Each row is a point on a landscape with many valleys, with its height.
A ball rolls from a point to the lowest of its 3 nearest points, and stops where none of them is lower. Distance is the straight distance between rows; heights are no part of it.
Dav h=278: [132 125 110 136 139 143 100 139 118]
Kup h=64: [115 119 169 154 198 120 135 107 163]
durer h=274: [140 118  86 124 126 146  96 151 113]
toked h=162: [108 161 161 147  78 123 138 139  76]
ner h=27: [124  87 150 148 214 116 144 114 185]
vako h=120: [107 146 139 120  93 130 141 113 141]
Zok h=122: [137  89  86 123 167 137 119 135 178]
fuvi h=370: [122 127 120 130 138 139 112 132 135]
Sis h=767: [123 137 121 125  98 136 114 138 101]
Limis h=286: [115 154 157 164 161 129 114 134 103]
dedut h=217: [143 137 162 156 233 122 109 121 124]
pip h=131: [128 137 114 103  66 130 133 127 111]
vuzov h=124: [ 97 161 167 150 108 130 135 119 113]
Bem h=37: [131 114 144 150 207 127 108 124 149]
feka h=291: [120 147 149 123  45 110 151 152  50]
Zetun h=302: [133 109  88 109 127 140 123 124 162]
vik h=49: [128 109 173 151 229 112 132 103 167]
geda h=79: [135 107  83 121 151 141 105 138 147]
lofe h=77: [164 142  91  73  44 123 138 115 117]
reni h=23: [123 142 133 144 129 139 110 140  94]
Viti h=32: [134 102  92  94 124 126 158 112 208]
Vir h=63: [132 109  95 129 154 143 107 138 152]
Bini h=33: [146  55 142 149 237 105 151 117 187]
mesuk h=22: [123 147 121 100  69 131 137 115 122]
Zit h=402: [137 139 107  86  63 125 145 101 154]
fadi h=312: [131 141 135 116  46 109 143 157  50]
nez h=355: [133 166 157 170 168 133 105 139  81]
vitat h=399: [157 141 128  78  19 100 154 147  56]
piva h=356: [143 129  89  92  79 135 127 120 136]
tedib h=31: [128 103 141 146 206 124 122 120 165]
bev h=101: [136  96  91 120 156 139 126 129 179]
ribu h=433: [113 144 142 145 131 134 117 130 116]
vabuk h=368: [137 151 137 166 154 140  97 152  65]
daro h=521: [135 137 108 118  79 131 113 145  78]
rog h=35: [112 104 127 135 172 130 131 118 180]
Ref h=59: [128 125 100 117 121 144 110 136 125]
nalus h=29: [139  79 150 149 240 111 137 117 173]
kal h=299: [123 149 159 141  44  98 157 164  33]
Nurot h=271: [126 136 129 147 153 138 101 141 110]
duvi h=353: [139 140 125 104  45 119 140 148  63]
Mif h=54: [105 133 147 144 162 132 127 118 153]
kes h=5: [136 131 101 100  77 139 118 135 106]
nurod h=145: [106 137 139 131 124 137 126 120 137]
banok h=85: [ 91 150 172 148 141 130 135 111 151]
Pudi h=255: [123 146 146 143  67 117 136 163  46]
Zifa h=183: [115 159 161 159  98 126 132 149  57]
rulo h=152: [133 142 162 158 208 123 114 121 122]
rilor h=30: [144  45 120 141 211 111 163 130 208]
zep h=78: [101 136 157 139 138 134 134 113 149]
kel h=298: [123 152 142 151  99 131 118 154  60]
Pivi h=41: [124 109 123 138 172 134 111 128 155]
Nupod h=218: [108 132 128 109 106 132 145 104 173]
meb h=366: [141 154 150 167 191 133 102 137  87]
pilak h=505: [125 143 122 132  88 130 113 154  65]
vunud h=36: [106 121 148 133 162 127 136 110 173]
ditag h=89: [ 97 142 152 129 115 135 141 108 156]
fam h=178: [122 147 133 113  63 125 131 129 100]
Tised h=80: [121 133 160 158 194 129 121 113 140]
zilaz h=367: [125 165 157 171 132 130 116 149  58]
siv h=121: [151 135  97  83  49 122 130 131  92]
siger h=18: [138  67  89 122 182 128 140 135 202]
Lisib h=26: [125  74 132 138 198 119 150 123 198]
pum h=25: [126  86 110 122 171 126 148 124 200]
Zuv h=401: [163 139  97  68  53 122 150  93 156]
dasa h=386: [148 133  92  83  71 129 136 107 147]
Pav h=46: [134 114 125 145 190 133 105 137 143]
vokev h=28: [120 104 112 112 139 128 155 107 204]
Tun h=209: [111 126 125 123 129 134 133 116 168]
fef h=88: [113 154 147 134  81 128 135 137  81]
Lisir h=123: [149 144 114  78  42 118 143 113 113]
vug h=415: [128 146 129 148 122 139 102 149  82]
vuzan h=202: [123 155 152 165  94 120 126 159  41]
dor h=382: [126 144 128 116  62 123 132 147  71]
vut h=414: [155 133  92  75  71 124 156  95 185]
Berip h=92: [121 141 150 154 170 131 111 131 125]
vem h=340: [121 163 164 169 156 132 116 134  85]
dib h=229: [135 117  88  98 108 130 138 114 173]
gem h=272: [130 132 105 101  82 135 125 123 130]
vula h=86: [102 153 158 147 122 135 129 120 117]
Puf h=38: [146 104 170 149 250 107 130 110 156]
betik h=287: [138 117  80 108 103 143 105 139 123]
kefin h=237: [127 116  98 116 130 135 128 125 164]
dizur h=215: [122 116 103 108 120 135 139 114 172]
lofef h=34: [133  90 119 136 198 125 122 128 174]
buz h=158: [173 143 107  63  26 110 146 114  98]

For each start below, name the point where the ball stops.
dasa => kes
Nupod => siger
zilaz => fef
Zit => kes
Zok => siger

Call two points neighbours if one is among the 3 nearest of the other. Go from one point of each pair to the other, from neighbour to neighbour, staying as low as possible. Name the highest point that can't be avoided.
Tun, reni => Nurot
fef, mesuk => fam
siger, Tun => dizur
mesuk, kes => pip
dizur, Ref => Dav
